Points, in no order, along strands that fork and pass close to each other.
Two points are linked if the straight distance between their rows is under 30.8. Some points are linked to none.
<469>: -1 25 5 24 14 2 -22 26 -16 13 -23
<534>: -6 33 -22 -26 23 9 17 12 14 12 12
<358>: -9 28 6 2 28 -3 7 6 26 3 15
<31>: 16 -19 -11 -31 -15 16 38 -9 0 -13 30
<504>: -3 10 17 30 13 -19 -10 9 -10 12 -5
<55>: -7 -19 23 -9 -34 13 24 -12 19 -20 34
<221>: -4 2 -26 -27 -13 -6 27 0 -27 2 1
<301>: -12 11 4 9 4 -25 11 0 -13 3 1
<570>: -1 -20 25 7 -13 4 -13 -23 32 -14 11
<367>: 0 12 -31 -36 -8 2 29 4 -23 8 6
<572>: -7 28 10 17 33 -2 -7 12 23 7 4
<40>: 3 -3 20 29 8 -18 -17 1 -6 8 -7
<574>: -6 13 -27 -18 -2 13 -17 9 -8 -4 -23
<64>: -7 16 0 17 10 -11 -11 12 -16 7 -15
<587>: 12 -13 21 34 6 -15 -28 5 -7 15 -12
<18>: 8 -16 2 -23 -21 8 39 -8 1 -14 33
<481>: 20 -17 28 40 7 -14 -30 13 -7 23 -11
<458>: 4 -15 -5 14 -6 -5 -30 -5 -17 1 -27
<58>: -1 -5 -18 -20 -1 6 13 -9 3 -5 1
<25>: 11 1 12 31 1 -1 -33 22 -25 19 -29
<513>: -2 25 14 25 33 -1 -14 15 15 11 -3
<537>: 16 -14 -22 -34 -7 21 33 -9 0 -7 19
<141>: -8 25 -31 -33 -3 3 12 12 -17 10 -3
<305>: -8 27 2 -13 22 1 19 4 28 5 23
<501>: -8 21 -31 -28 3 10 1 10 -6 4 -10
<220>: 5 -22 11 16 -6 -13 -19 -16 0 -4 -9
<282>: -2 9 -21 -7 12 16 -24 6 7 -3 -22
<232>: 16 -6 9 29 5 8 -39 18 -12 17 -29
<105>: 13 -5 2 24 10 11 -42 11 -3 11 -28
<294>: 4 -13 -2 5 9 9 -21 -13 19 -6 -12
<170>: -10 22 -11 2 13 -2 -9 14 -7 5 -14
<108>: 0 12 -13 5 18 19 -32 11 9 2 -24
<242>: 8 -26 5 16 -10 -12 -24 -15 -10 -2 -18
<7>: 7 7 -2 18 17 17 -38 13 5 7 -27
<119>: -2 -20 18 9 -14 -15 -2 -21 4 -11 3
<449>: -3 -16 -4 -14 -23 -17 35 -12 -20 -11 12
<238>: 6 -20 11 5 -1 6 -19 -22 30 -13 0
<9>: -3 -23 4 -3 -25 -21 22 -19 -17 -14 4
<252>: -4 -17 20 0 -19 -2 5 -20 20 -17 15
<290>: -2 -12 -17 -21 -16 -11 32 -8 -25 -6 3
<263>: 2 19 12 29 25 3 -23 20 -1 15 -16
<453>: -7 -18 24 -11 -42 12 35 -6 5 -18 47
<440>: 1 -21 15 -14 -37 1 41 -9 -6 -18 38
<32>: 4 -9 -23 -27 -5 10 22 -8 -1 -5 4
<412>: -12 24 -12 -5 17 -5 6 10 0 6 0
<128>: -5 27 -12 -23 23 6 25 7 17 10 20
<91>: -7 11 -13 -13 10 0 10 0 5 0 0
<488>: -2 -22 12 6 -18 -18 7 -21 -7 -12 2
<264>: -6 -17 22 -6 -24 7 13 -17 24 -18 26

A fork is a point with three links. Follow the links from the first point to the second and name the forks in between, in order.
<9> / <570>: <119> <252>
<32> / <263>: <64>
<453> / <449>: <252> <119>
<458> / <9>: <119>
<238> / <453>: <252>

A fork is a point with three links, a tip a point with one. Leave the first point through the second and follow the links. Name the first fork or tip that comes.
<221> / <290>: <119>
<31> / <18>: <252>
<7> / <105>: <25>
<513> / <572>: <534>
<481> / <587>: <64>

Name the points in between on the shortest way along the links from the first point to the second, in order.
<128> / <469>: <305> <358> <572> <513> <263>
<31> / <170>: <537> <32> <58> <91> <412>
<7> / <367>: <108> <282> <574> <501> <141>
<367> / <488>: <221> <290> <449> <9>
